Each row is a point on a landscape with many valleys, with its height.
A ball rolls from a point to whichever of its 2 nearest points has the largest drop for the distance, and stops where none of them is lower. Distance is the straight distance between rows; heights are no part of it.
<937>: [  9 -15 -10  -3  18  32  14 -17   4 -10  -5 -28  23 -11  13  -7 -18  16
 -17   1  22  -5  -8  19  18  -4   0 -24  -4  18   4]  h=535
<1062>: [  0  22  38  14  11  -2   2  15 -28 -16   8 -31  -1   7   7  -6  10  -5
 -27  12  20  -4   9  44   6   3  -8  20 -13 -15 -21]  h=229
<230>: [ -3 -17 -26   4  16  29 -21  29  -6 -12   0 -28 -12   8  25   4  -6  -5
 -31  19   6  -6  17  -4   3  -4  -7 -10   7  13 -33]  h=454
<871>: [ 23  41   9 -29   1  43   3 -27 -12  18  -8 -23  22  -9  33 -34 -19  -8
  -5  12  17   9  -8   8 -32   6  -8 -15   0 -14   1]  h=509
<1035>: [-17   9   6   1 -13   0   6   2   2  -3  20   8   0  -9  -1  -7  14  12
 -11  22  20 -15  18  38   7   4  15   4 -15  22  -2]  h=542
<901>: [  0   4  19 -13  -5 -12  14   2  -7 -15  19  -6 -31  30   1 -17 -23   6
  13 -25  -3 -34  -3  27 -24  -6 -15  28 -45   2 -23]  h=483
<1539>: [-14 -11  -5  28   5 -36  22   3  -4  18 -20  29  -4   3  -7  -8 -17  23
  11 -19 -42  -1 -30   0 -11 -42  -4 -29   2  -9  -3]  h=605
<583>: [-11  -7 -40   1 -10  37  -3  21   3  -7  15  10  -9  19   3 -15   0 -29
   3  17   0  19  10 -13  18   4  -6  15  11  33 -15]  h=607
<1398>: [  7 -20  32  28   0 -20   5  13  12   0  -6  31 -21   2 -35  10   4  -2
   0   7 -40  23  -7  31  34 -15  11  -6  17  -7  -9]  h=541
<24>: [ 21  15 -15   7 -18  38 -13   4  -2  17 -38 -19  28   3  47 -26 -26  -5
 -23  24   7   8  24   1 -21   7   0 -46   9  13 -20]  h=798
<1039>: [ -1 -15  12  -8  24   8 -14   4  17 -14   9  12  -1 -30  -6  21  -2  -2
  -2 -22 -14 -22 -19 -17  13  -5  -7  -6 -11 -19  12]  h=550
<1432>: [  4 -11 -19 -37  -6 -10 -13   8  12  -3   0   4 -26   3  10 -10 -24   2
  39  -5   1 -29   7 -18 -26  -9 -11  -1 -25   3  26]  h=194
<367>: [ -2  10 -26   8   7  20   2  -2  -9  18  -1 -36  18  15  13 -16 -18   5
 -11  -7  10  12  -3 -22 -10   4   4  -5  21  -4 -15]  h=329
<1012>: [ 22 -14  14   1 -10   7  -7  -9  19  -9 -32 -27 -13  -3   8   1 -28   9
 -20   9   4   5  22 -14  -9   6   1 -26   4  -1  11]  h=411
<325>: [ 16  -7  36  14 -12 -16   3  12  14  -3  13  32 -11   2 -41  12  29 -22
  -7  15 -43  25   9  20  40  -3  13  18   8 -14  -1]  h=529
<257>: [-44 -15 -34 -26  -1   1 -13  11  16 -22  30  31 -19  -7  -3   1  10 -30
   7   6 -14 -13 -13 -17  29   1 -18  13 -18   2  -7]  h=549
<1480>: [ 24 -15   9   5  -5  40  16 -10   3 -12  -8 -19  -5   6  -8 -16  -9   1
 -15   7  -1   4 -12  11  23 -19  17   1   2  34 -17]  h=490
<217>: [ -8 -28 -30  -1  23 -47  21 -15 -12  41  -4  13   8   1 -18   9  -6  33
  26  -4   4  10 -10  14  18   2  -3 -11  16   9  27]  h=639
<980>: [-26  14 -17 -15 -13  14   4  -4   5   1  22  32  15 -19  -9   7  29 -12
  25   0  13   5  -6 -20  14  23  14  26  -7  17  21]  h=390
<1160>: [ -2  28 -20 -10  19   3   2  -6 -31   8  17 -26  19  13  27 -21 -24   2
   7 -15  33   5   1   9 -23  11 -12  14  10   3 -18]  h=325
<867>: [ 19   8  33   0   2   2 -13   3  -4 -21   3  -1  -7 -13 -15   5  16  -9
   8  -1   2  17   4  -5  28  17  -1  10  11 -15  20]  h=285
<1372>: [-35 -26 -57  -8 -10 -40   1  13 -25  -8  20   2 -12  19 -12  13  -8  -1
  20  -2   8 -26  -3  10  32   7 -37   9  -9   6   0]  h=327
<1060>: [ 14  -4 -10   0  -3  -5  -9  14  -9  29 -11 -32 -22  27 -17  -1  -4 -11
  26  30   1  24   9 -20   0   0  -5   4  32 -11  17]  h=370
<322>: [ 40  -6  -9   3 -15  34   6 -22  11   9 -16   5  16  18  21   1   1 -28
   4  16   1  21  32 -22 -19  16  19   0  15  41  -6]  h=93
<1072>: [ 18  29  10 -23   4  14  24 -30   8   2  -5  -1  23 -29  11 -11 -23  12
  10 -41  19  -4 -11 -21 -17   8   9   3 -14 -22  16]  h=322
<254>: [ 21   1 -17   0  -3  23  -7  -8  -6  27 -32  -6  23  -9  31  -1 -22  -3
  -9  29   2   7  -8   5 -29  -5  -9 -47  27  20  -6]  h=833
<636>: [-24 -16 -50 -13 -17  -5 -11  18  28  -1  -9  -7 -28  -4 -14  11 -14 -18
  16  -7 -22  11   0 -37  19 -12   4  13   3  -4   8]  h=657
<424>: [-19  12   9   5  10  -6  -1   4 -33 -15  12 -33   4  15  34  20  13   0
 -26   6  27 -21   4  31  -9  13 -15  16  -5   0 -42]  h=166
<228>: [ -3 -13 -22  11   0 -11  -8   7  12  26 -26  16   8   7 -11  31  28   0
  -1  20 -23  16 -16 -36 -33 -17 -12 -19  29  18  -1]  h=316
<266>: [ -2  -3  13  34  -1 -16  16  -4 -11   5  13 -19 -13  24 -22   0  14  -1
 -15   4 -15  16   0   4  25  14  11  32   8 -18 -15]  h=661
<747>: [  8   6   9   4  10   5   4  -2 -31   7  -7 -35  39 -12  16  10  23   7
 -40  18  33  -5   6  42   4  -4   2 -14  15  13 -16]  h=332
<777>: [ 53 -13  21 -24   3  44  10 -34  18   5 -16 -12  16 -15   5  -1  -5  -3
   0   3  10 -11   0 -12 -13   5  11 -17  -2   4  12]  h=461
<1460>: [ -8  30  10 -27   3  -2   7 -26   5  -6  12   5  27 -28  22  -6   2   4
   7 -38  26 -25  -6  -6 -27   5   6   8 -26   2  18]  h=223
<1471>: [-11 -34 -21  -2  -6 -52  -4   3  28  -2 -10   8 -19 -12 -21  10 -22  -5
  15 -51 -30 -12  10   4  25 -14   2 -11 -24 -22  28]  h=530
<1043>: [-18  13 -26  11 -10  -6 -22  23 -16   5 -11 -11  16  -5   7   0 -10  12
   0  18  27   9   7  -7   6  19  -6 -23  23   9  15]  h=388
<1509>: [ 15  15  27  12   3   6  18  -8  13  -6  17  25 -11  -3 -18 -12  -8   0
  15 -32 -28 -11 -20  -3  13 -10  12  25 -21 -23  13]  h=425
<333>: [-30  30   4  23   8 -14  11 -16 -41  -4  24 -17  24   9   4  23  31 -10
  -8   1   4  -2 -33   0  -3  -3 -20  10  10  -4 -22]  h=245
<1551>: [-20 -15  21   5 -12  -3   4  -1  27 -31  -6  -5 -20   0 -24 -12 -11   1
 -27 -14 -10  23  11   6  44  11  22  15  -2   0 -14]  h=453
<1423>: [-10   3   4  -4   0  24   1   7  -6 -24  31   7 -26  16  21 -14  22 -13
  -7  15   8 -21  13  -3   2   7   8  34 -23  -9 -17]  h=637
<378>: [-14  -9 -28 -13   6  11 -21  11  21  -6   1  11  16 -36  -6  33  13  -9
 -10 -12  -8   3 -15 -41  11   3  -4  -5  13 -11   8]  h=521
<1577>: [ -5   0  -5  -1   1 -16   1   1 -10  11 -17 -18   3  15   9 -12 -27  39
  -6   2  28 -10  19  27 -21  -1 -13 -18   2  21 -17]  h=470
<638>: [ 30  11  42 -15  -4   8 -14   6   2  -9  -8  11 -25   3   9 -19   0  -4
  11  23   7  -5  16   5 -22   6   3   0 -12   3  11]  h=187
<1467>: [-28 -28   8  38 -11 -38   0  12  12 -18 -18  28 -20   1 -15  17  -2   9
 -10 -15 -38  11 -19  20  23 -24  -3 -13   2   3 -20]  h=562
<1172>: [ 25 -29  14   5  18 -14  -7   0  -1  11 -23  12  10 -24  -9  32  29  13
  -7  30  -8  12 -17   2   6  -8   1 -32  25  12  14]  h=885
<243>: [ 18  -9 -13   0   7  21  -7  15  10   9  -8  -4 -13   1 -24  17   6 -22
  19  15  -8  22 -16 -35  18  -9  -6   0  25   5  18]  h=342
<721>: [-14  -5  20  13  -3 -32 -23   2  20 -17  -3   8   3 -27  -1  21   0  10
 -21 -11 -12  -1  14   5  -1  28   5  -6  -2  -3  10]  h=354
<1519>: [ -5 -14 -27   3   7  18  -8 -11  13  20 -18   0  27 -25   5  23   4  14
 -19   2  11  -4   7 -29 -10  19   5 -23  15  -7  15]  h=477
<184>: [ -9   4  -8   9  19   1 -13  -3 -19  -5  -5 -18  24  -7  -2  19  23  -3
  -3  11  22  13 -16  -9  16   8 -11  -6  38   2   7]  h=321
<966>: [  2   7  16  -3  -2   3  14 -22  19   3 -12 -23 -14  13  -3 -38 -30  30
 -21 -18  20 -11  36  25 -16  11  10   7 -37  -4   0]  h=715
<206>: [-26 -10 -29 -10  -5  26  12  -1  12 -15  24  28  -2 -13 -32   6  15 -24
   2   0 -23   6 -29 -19  46 -14   3  22  -8   4 -12]  h=569
<401>: [ -3 -16 -45   2   4  -3 -27  12  12  24 -16   3  -3   9  -5  31   1 -11
  23  10 -23  -4 -20 -41 -25 -28 -28 -14  23  16  14]  h=284
<501>: [ -2 -18  -6  -5  19 -21 -32  19  17   2  10  14 -16 -25 -17  30   0 -14
  18 -23 -28 -15 -22 -11  18 -12 -29 -13  -4 -32  20]  h=570
<734>: [ 10   0   1  -7  -2 -10 -16  16  -2  21  -8 -18 -25   4 -19  -8 -18  11
  26  30  15  14  28  -1  -6  11  -7  -7  13 -11  27]  h=391
<1320>: [-13 -25 -29   0  -5  -1  -2   9  21  -3  -5 -36 -31  24  -5  -4 -34  10
   4 -16  -5   6  21 -23  22  -2   4  14  -5  -5  -7]  h=677
<1425>: [ -5   5   7   6  -7 -15   6  -2 -29   6 -20 -10  25  -7  18   8   3  22
 -13  25  39  12   6  41  -4   3   1 -22  21  33 -13]  h=401
<831>: [-20  29  -7  -4   3  48  -6   8 -11 -15  10   4   4   5  55 -25  -4   0
 -15  -6  28  -1  24  -4 -31   2   9  14 -21  15 -19]  h=713
<1296>: [ -6   3   9 -14  -2  14  13  -8  21 -23   3  -4 -23  15  -2 -39 -24  17
   4 -23  19   3  25   1  16  22  21  35 -38   1  10]  h=743
<732>: [  1 -23 -35 -17  -5 -27 -14   1  20  18  -5  15 -15   4 -14  19   0  -8
  38   2 -14 -21  -5 -26 -19 -27 -14 -10  -1  19  20]  h=250
<71>: [ 26   5   0  -6  19  47  -3 -15 -10  18  -2 -30  30 -11  41  -6  10   0
 -37  24  22  -1  20   4 -25  11  21  -7  -2 -27  -3]  h=545
<1352>: [ 55 -11  45  -9   7  25  16 -21  12   1  -2  13  -3 -17 -18   0  -6  11
   4   1   0  -8  -7  14  -1 -14  13 -11  -7  -8  13]  h=426
<1359>: [ -1  25  17  -5  12   2  -3   2 -15 -13   1  -9   4  -4  -4 -16  -8   5
  15 -17  22  -4   2   4  12  16  -7  -2  -1 -13  17]  h=336
<248>: [-22 -21 -16  -2   2 -32  -3  -8  15   8 -24   8  13 -31  -8  19 -14  28
   8 -26  -8  -3  -6  -2   7  -1   1 -31   6  -8  23]  h=586
<857>: [  5   5   2  -6  -4  42   3  17  10  15   2  -6 -21   5 -12 -44 -11   7
  -3  36  -5   1   9 -11  16 -12  10  -4 -10 -35  13]  h=364
<516>: [ -1 -29 -10 -26  33  43 -14  15  14  -5  19   6 -10  -4  35 -13   9  -1
 -10  26  22 -10  28   1  -2  12  16  15 -22  -4   8]  h=612
<860>: [ -1   2  10  18  24 -45 -11   8 -13   5 -10  15   1 -14 -17  29   6   3
  24  -1 -19  14 -27  12  17 -10 -30 -22  21 -10  33]  h=599
<92>: [ -7  -9  30   2   5  -4 -13   8  30  -3   4  10  -7 -31 -11  15  15  -3
 -45 -13 -14  11  18  -5  17  17  25  10 -11 -37   6]  h=392
<298>: [ 15  -6  39 -16   4   1 -24  21   4 -20  -2   2 -27  -3   0  -6  13 -15
   7  13  -9  14  32  -6  -4  20   9  17  -5 -30  26]  h=248
<538>: [-14  -5   5  -4   7 -16 -12  12  33  -5   8  43 -34 -13 -41  41   4 -45
   5   1 -44  26 -11 -10  37   3 -28  21   2 -21   1]  h=600
<858>: [-24  13 -36  -7  -6   1  -9  10  -9   1   8  12  17  -4  11  -4   1   3
  30  16  19 -16  -9   9   4   3 -16 -23   9  34   7]  h=458
<1029>: [-13  -2   2  18  17 -29   4  -6  -6  -6  21   2   8  -5   2  18   3   9
  -5 -36 -16 -28 -16   2   0   6 -10  -5 -15 -28   4]  h=574
<8>: [ -1  -8 -22  -7  -6 -22  22 -13  11  26 -10  14   5 -10 -17 -23 -31  35
  12 -25  -4 -19  -5  11  -2 -12   2 -35 -16 -11  30]  h=621
<877>: [-10  23  35  23  -1 -34 -11   5 -11 -22  13   1 -15  11   6  10   2  -4
  -2 -26  -4  -5  14  15 -19  29 -12  25 -20 -24  -3]  h=259
<818>: [ -7   2 -21   2 -13  -1  18  -4 -12   6  -3  20   8   8  -7  -8  -2   1
  37  15  -3   6 -23  -3  -1 -25  -9 -22  17  44  -1]  h=503
<1182>: [  2 -20 -20 -12  -5  -5   5   2  13   7   5  11 -26  15 -23   3  -5 -11
  40 -17 -30 -16 -22 -23   5 -41 -13   4 -10   2   6]  h=280
<68>: [-17 -22 -62 -16 -23  10 -12  11  32  15  -3  12 -15   7 -11   2  -2 -22
  16   6 -16  20   5 -25  20 -18  -1   0  13  42  -4]  h=635
<194>: [ -2  19  23   8  14 -16 -22   1   9  -8   3  -9  22 -29  24   9  11  16
 -25 -12  17 -11  22   1 -15  29   9 -13 -13 -18  14]  h=287
<1071>: [-24  -2 -36 -25   2 -22  -3  13 -24  -4  21   8  -8  11   8  -6 -10 -16
  38 -20  19 -31  -4   0   4  13 -19  12 -14   1   8]  h=290
<1019>: [ 20  -4  26  17  17 -16   4  -1  -4   9  -9  -7  10 -14 -20  17  -6   7
  17 -15 -18  -3 -22  -1  -1 -14 -17 -21  22 -15  14]  h=614
<10>: [ 19  11   4  -4  -6  40   0   5  -9 -13   0   0  11   6  13   2  35 -33
 -13  12   1  24   2 -21   3  -2  19  25  10  14  -6]  h=353
<1341>: [ 30  -7  38 -14   4  28  13  -3   2 -18  12  10  -3  -3 -16 -19   8  -5
   5  11   2  -7  -4  26  29 -19  15   6  -4  10  -1]  h=456
<1267>: [-31   2   1  -2 -13 -15  -7  20  18 -19   4  13 -21 -15 -27  -5 -10  -4
   0  -7 -14  20  10   9  48  15  12   6   2 -12  -5]  h=478
<1636>: [ 14  21   2 -13 -15  16   5 -16   1  -3 -10  14  14  -1   3 -19 -16  -3
  16  -5  13  -6 -15 -14 -22  -7  -3 -12  -1  31   6]  h=522
<1078>: [  7 -17 -19   8  22 -26  30 -17   5  50  -3  34   8   5 -33   6   0  31
  22   6 -24  -2 -15  -2  -8 -14   5 -11  13 -10  24]  h=628
<509>: [ 20 -31  -7  -4  12 -10  -3 -10  27  14 -14 -12   6 -19  -4  22  -2  18
 -25  10   9  -2  15 -17  -7  14   9 -13   7  -8  17]  h=444
<363>: [ -5  -3  18  15 -12  19  27  -8  -4 -10  37   8 -13  22  -2   6  43 -19
   1  18   0  -6   6   5  12  12  14  48 -19  -3 -16]  h=646
<1544>: [ 26  35  15 -14 -29  43 -11  13 -16 -15 -22   7  10  -9  17 -18  33 -22
 -17  26   3  18  16 -15  -5  -6  28   2  -5 -16  10]  h=414
<19>: [  3  -9  24   1  -2  -2  28 -16  -4 -20  29   4 -26  37   5 -11 -10  -2
   8 -31 -15 -28  -3   8  -1  -2   5  45 -45 -15 -16]  h=464
<1501>: [ 16 -23   3   1  10  -3  14 -18 -12  24 -37  -7  14  -9  16   9 -19  27
 -10  18  12  15 -19  12 -12 -17  -1 -47  30   8   1]  h=859
<618>: [ 11  24  -9 -10   3  -1  -7  -7 -27  24  14 -12  28   7  25 -20  -5  -7
  12  12  22   3  -3   3 -46  16 -24   0  19  21 -24]  h=399
<1322>: [  1 -22  -3  22   5 -28  39 -16   4  35   7  37   2   4 -30   5   1  20
  10 -26 -43  -7 -17  14   8 -31   8  -4   0 -20   8]  h=620
<1219>: [ 35   2 -23   1  17  35 -19   7 -22  19  -1 -24  21   5  36  -7  11 -18
 -19  38  26   4  27   5 -10  17  -1 -13  17  -3   5]  h=589
<935>: [ -1 -32   1  -8   4 -10 -10   4  20  -4 -13  20  14 -22 -22  22  24  -6
 -30  27  -2  28   2  15  26  -2  16 -18  19  19  -4]  h=894
<1405>: [ -8  -6  -7 -13  19  26 -16  27  17 -14   3 -23 -22 -11  -5 -21 -19   3
  -7  12   3   7   6 -17  26   5   3  -4  -5 -40  10]  h=323
<981>: [  9  17   6  -2 -15 -18 -20  11 -12  17 -18  -4  11  -7   1  -6  -8   6
  13  37  20   6   9  -5 -18  15  -7 -23  19  -3  34]  h=427
<1537>: [  4 -16 -55  -1  15   7  -4  -7  -4  31   8 -27   9  31  15  -5 -28  -3
   6  -9  21   1  10 -16 -17   1  -8   3  19  28 -23]  h=256
<676>: [-10  18 -35 -19  -8  -2 -11  13 -21   8  15 -12 -13  27  16 -27 -28   4
  31  -3  30  -8   6  -4  -9  14  -9  18  -1   7   7]  h=221
<384>: [ 22  31  18 -26  -4   6   5 -11 -26  24  10  -7  19   4  21 -22   8  -3
  18  30  24   0  -3  15 -49   2  -3 -11  16  -7 -12]  h=455
<1565>: [-49  -6 -34 -12 -10 -20 -15  12  12  -3  22  28  -4 -11  -9  15  15  -6
   1  16   5   1  -4   9  36  15 -16   6   1  17   0]  h=531
<1377>: [-11  -8   4  -7   1 -20 -12   8   5 -42   3   4 -33  -6 -11   6 -24  -7
  24 -27  -5 -13  -5   6  27  -3 -19   2 -20   9  16]  h=636
<655>: [-21  -6 -12   7 -18   3 -12  15   7 -22  10   5 -14  22   6  16  17 -16
 -14   5   3  11  18  -8   1  11  10  27  -2  38 -25]  h=584
<81>: [-12   1 -18  19  15  23   7  -2 -23   8  -1 -21  35  -7  22  17  23   8
 -23  17   5   5 -15  17  12 -12   8 -16  29  19 -24]  h=239
<98>: [ 18  23 -10   2  -9  54 -13   5  -6  -1  -8  -5   6  14  48 -29 -10 -15
 -18  16  16  -3  20  -5 -36  -3   9 -17  -1  18 -25]  h=758
<29>: [ 11  15  10   9 -24   8 -12  14  -8 -11 -26   1  17 -14 -25   0  27 -13
 -26  26  -8  34  -9 -11  10  -2  14 -10  23  -8  -3]  h=496
<43>: [ -9  22  13 -10   7  13  22 -22  -1  10  23 -26   9  -4  32 -32   0  11
 -18  -7  18 -24  -8  21 -38 -11   5   1 -25 -10 -33]  h=619
<1215>: [ 33  11   7  -2 -38  30 -14  13   3  -4 -34   6   4 -16 -11 -16  11 -14
 -19  32 -16  29   8 -31   8  -4  21  -2  12 -10  11]  h=466
<1601>: [ 15 -23  18   7   4 -45  -7  -3   9 -14   4  -1 -26  18 -14  10 -30   3
  33 -34 -16 -20  13  17   0  -8 -13   6 -12  10   7]  h=615
<1203>: [ 27 -14 -24   2   0  22   3 -22   0  27   1  -9  17  22  25   5  -3 -11
   7   4   5   0  20  -8 -26  10   1   4  13  48 -21]  h=179
<893>: [  7  25  34  -3   7  27  -1  14 -34 -28  -8 -33 -13  18  23 -34  -3  -5
 -19  12  24   5  10  29   1  -5  -2  22 -19 -12 -20]  h=292
<1599>: [ -3   2  30  15  -3  12   7   2  21 -18   2  -6   4 -17  -7 -10  12   8
 -41 -14   0   2  15   4  16   4  29   4 -19 -27   0]  h=418
<803>: [  3 -10   0  10  -3  -3  27 -18   6   9  -9 -26   2  26  -4 -22 -28  26
 -19 -19  -5  -1  12   0 -17   3  22   6 -17   0 -17]  h=692
<287>: [  4 -13  -9 -16  33  38  -4  -7   1 -18  18  -4   9 -10  25  -1  -4  -2
  -2  -6  26 -10   5  -5   9   8  15   5 -11   8  -1]  h=579
<335>: [ 22  39  25 -10  -3  30   9 -20 -10  -6 -20 -19  16  -7  17 -33 -17   6
  -5  -7  28   8   4   0  -9  16   7  -3  -5 -12  15]  h=428
<864>: [ -2 -14  -1   5 -17   3  -8   8   2 -18   4   7   2   7   8  12  10   4
 -22  21  20  -7  25  18   1   5  10   9  -5  42 -23]  h=567
<772>: [ -9   1 -11 -11   0   9  -8  19  18  -6   5   2 -23  -8   1 -29 -23  10
   7 -16 -11 -13   2 -18  -9  -8  -3 -10 -33 -30  26]  h=264
<250>: [ -5   1  19  39  -1 -35  17 -12 -23  22  -8 -16   9  29 -20   8  14  14
 -13  -3 -12  24 -12   3  -4  -1   9   5  16  -9 -22]  h=667
<917>: [  2  13  18  10   3 -15  12  10 -16  16  27  16  -9   7 -19  -1  24   6
  16  23  -9 -10 -18  23  -7  -8  -5  -3   7  -3  -4]  h=543
<1040>: [-19  35  28  -2  -8 -14   4 -16 -13 -25  21  18  10 -16  18   5  22 -11
  10 -33  15 -21 -11   4 -15   6  -7  17 -19  14  -2]  h=312
<1102>: [  1   2  18  15  -7  14  34 -22   1  -1  26  -4  -8  18 -16 -15  16   5
  -3  -8   0   9  13  12  31  12  28  47 -13 -10  -4]  h=653
<769>: [-12  16  14  -8  10 -27  19  -5  -8   6  25   9 -10  13   5 -18 -24  15
   7 -20  -2 -42  -5  38 -28  -8 -22   3 -31  -8 -20]  h=506
<782>: [ -8 -24 -13  -1 -10 -68   3  -2  -2   6  -3  11 -20  23 -11  13 -29  11
  36 -41 -22 -19   3  29 -11 -18 -19   0 -13  11   7]  h=603
<1201>: [  1 -16  -5  12 -11  15 -25  16  -3 -23 -24 -37 -14  17   6  -6  -2 -14
 -29  10   1  28  30  -2  14   8  15   3  18   3 -17]  h=409
<711>: [  6  23  17  11  -5   4  24 -13  -4  25  19   0  19  -6   2   8  20   1
 -12   8  -6 -12 -13   4 -30  -8  11  -1   2 -14 -14]  h=561
<724>: [ -2  28   8 -13  -7  13 -20   8  -3  -3 -22 -18   7   1  29 -21 -28  19
 -17  15  42 -14  20  18 -30  10 -12 -21 -20  10 -12]  h=552
<374>: [ 10  -1  15  29  -8  -9  29 -18  -7  14  -9 -21  10  23 -11 -15  -5  23
 -21  -1 -14  16 -18   3 -14 -18  16  -3  21  -1 -39]  h=676
<713>: [ 24   9  21 -25   0  -1  -7  -6  16   8  15  10 -23   2  13 -23  -9   6
  21  13  -2 -22   9 -14 -44   6   3   1 -16  -6  14]  h=120
<97>: [-29 -10 -23   7 -21 -40   5   7  17  -1   0  24 -16  -4 -40   4 -13   3
  14 -34 -38   7  18   5  35  -9   8  16 -12  -8  14]  h=508
<1121>: [-30   2  -3 -13 -14  -3 -25  25  14 -12  12  17 -11 -18 -13  -9   7   0
  -7  23   6  -1  17  19  36  18   3  -5  -6  -1   8]  h=507
<1046>: [-24 -24  -9  16   2 -39  -4  15   3   0  -1  31 -13   3  -5   6 -11  12
  13 -29 -37 -26 -16  27   6 -21 -17 -29 -23   1   1]  h=585
<1243>: [ 39   7  23 -16   2  31  16  -6   4  11   4  24  -6 -15 -25  -9  -5   1
  15  -4 -10  -7 -12 -25   5 -12  11   9   2 -23  25]  h=400
<472>: [ 47 -11  13   5   5   1  -5  -1 -22  16 -39 -13  26 -11   7  29  17   5
 -21  32  -7  15  -9   5  -2 -13   8 -34  30  -2   5]  h=876
<1277>: [-16  17  -7   9   9 -26   4 -10 -28   7  -5  -5  36   5  14  16  11  -3
   2 -10  -5   5 -40  -8 -34 -10 -20 -13  19  13 -16]  h=293
<914>: [-24  12 -30   6 -23  -9  -2   1 -12 -15  10   1  -1  29   1  -2   3  -5
  16 -17  15   2   8  -7  -6  13  -1  34   0  44 -23]  h=601
<1350>: [ 15   5   3 -19 -27   4   4 -19  15   4 -32  13   1 -16  -1  -4 -37  11
  29 -12  -9  -5 -17 -26 -21 -10  -4 -28  -5  -1  20]  h=572
<936>: [ 13  47  59   0  -2  -2   3   2 -17  -3   8  -5  -4   9  11 -33 -12   0
  17  -5  -8  -7 -17  27 -29 -15 -14  -5 -15 -28  -8]  h=558
<18>: [ -4  10   7  -1   1  32 -14  20 -20 -37  -8 -34 -10  10  17 -22   3 -14
 -21   8  27  23  27  12  24  20   8  22   1   0  -9]  h=363
<134>: [-22   9  -3  30   0  -8   8  -4 -36 -18  16 -18  14  29  15  31  23  -9
 -23  12   6  -1 -11   9  -9   3  -9  12  13  12 -40]  h=216
<911>: [ 21 -12   5 -22   6  25 -18   9  25   3  -2  36  -7 -27 -29  15  18 -12
  20  16 -13   3  -8 -29  11 -10   5  18  10 -10  15]  h=372
<568>: [-19   2 -14  10  14 -32  19 -27 -14   2   5 -12  23  -3  -1   7  -4  19
  -4 -30  10 -13  -5  11   2  11  -2   4   1   7 -10]  h=596
<660>: [ -1   6  28  12 -15  -8  -4   9   8 -19  -2  25   6  -5 -31  18  47 -28
 -23   7 -25  37  -8  -5  33   1   2  14  16  -2 -14]  h=518
<91>: [ -9 -10  -8  13  16 -36   2  -2  -1  22 -15  -5  19   6   6  39  25   5
   4   5 -13   5 -38 -11 -37 -14 -19 -19  25  18 -13]  h=328
<899>: [  0  -2  31   5  14   7  15 -15  21 -20  30  27 -23   4   3  -4   5 -12
   5 -40 -23 -19   2  18  18  -1  12  40 -42 -33  12]  h=446
<1262>: [  7 -14   8  15 -21 -19   3  -6   6  -9 -41 -13   7  -1  -8  17  -6  14
  -6  -5  -2  25  11  -8  -6  -6   7 -10  23  27   1]  h=369
<1047>: [-31 -40 -43  -6   0 -48  -9  10  20   9 -11   0 -14  -4 -10  26  -5   9
  11 -16 -10  -4   3   2  23 -14 -11 -15   3   0  12]  h=553
<956>: [ -6  19  28  14   9 -18  12  11 -28   3  22   2  -5  10  -8 -13  -8  12
  11   2   1 -22 -13  39 -10 -12 -18 -11  -6  -5 -14]  h=528
<1463>: [ 35  -8   9 -27   8  49   5 -23  16  17 -13  -9  12 -11  24  -9   2   8
 -16  19  18  -4  26 -23 -25  26  29   2 -13 -20  15]  h=499
<559>: [-29  13 -22   9 -15 -26  10 -11 -13 -14   1  -9   3  20 -12  -4 -10  -2
  15 -35  -3   1 -10 -13   1   1   0  22  -8  11   0]  h=617
<1607>: [ -4 -16   4   3   8 -10  -6  -3  10 -20  30  36 -24   5 -17  33  13 -30
  11 -27 -39   8  -8 -23  31  18 -19  46 -13 -40   9]  h=611
<1449>: [ -2  17  31  15  17 -22 -23  16 -17  -7  12 -14  11  -2  16  24  27   1
 -17  -2  10  -6   6   0  -9  29  -9   7  10 -32   9]  h=220
<564>: [ 22  -5  -3   1  -3  32  13  -4  -1   0  -8  -3  10  16 -22   4  19 -18
  11  12  -8  31 -25 -23  20  -7   4  21  31  23  -3]  h=313
<825>: [ -9  29  38   5  14   9  27 -21  -1  18  29 -15   8 -16  19  -8  22  -4
 -22 -14  18 -26  -6  24 -31  -8  11   8 -29 -29  -9]  h=588
<727>: [ -8 -15 -20  15 -16 -27   1  -2   8   6 -27  12  -1  13  -8  20  16  11
  -8  13  -4  34   6 -20 -20   1   2 -12  29  44  -6]  h=340
<970>: [ 28   9  20   1 -22  14   1 -18  10  16 -45  16   9 -24 -17  -8 -17   2
   9  13  -1   6  -1 -19 -12  -5  -1 -42   8 -13  24]  h=610
<1612>: [ -8 -25  -4   7  15  17 -11  16   3 -19  20  -8  -8   4  -1  18  23 -13
 -18  23 -12  -7 -12 -12   3 -10  -2  -7   1  -9 -24]  h=488
<897>: [-26  39  -8   2  -7  -6  14  -6 -22  -6  28  17  19 -14   8  15  31  -9
  13 -20  14 -10 -16  -3   6  15   8  31  -8  -3  11]  h=356
<631>: [ -7 -14  -2   2  14 -34 -14  15  12  -3  -5  17 -24 -13 -25  32   9 -19
  24   0 -34  10 -17   5  33  -6 -39  -1  18  -9  23]  h=587
<1097>: [-28  21 -20  -1 -13  10  11  -7  -4  -2  13   1  15   6  28 -23 -13   8
  -9 -21  17 -24  -5  -1 -29  -7   5   1 -25  15 -24]  h=663

For each start below, name the point where the ball stops.
<217> -> <1449>
<631> -> <732>
<325> -> <564>
<914> -> <1449>
<559> -> <732>
<1019> -> <732>
<1612> -> <424>
<636> -> <1449>
<1565> -> <1449>

Call two points neighbours if one is among the 2 nearest of the other. Go from one point of each pair to the other, from neighbour to neighbour, staying as low as possible. Name the highest point that can't be avoided.
<1460>, <676> -> <871>
<322>, <81> -> <981>
<322>, <1160> -> <367>
<1460>, <713> -> <335>
<564>, <322> -> <10>
<732>, <424> -> <91>
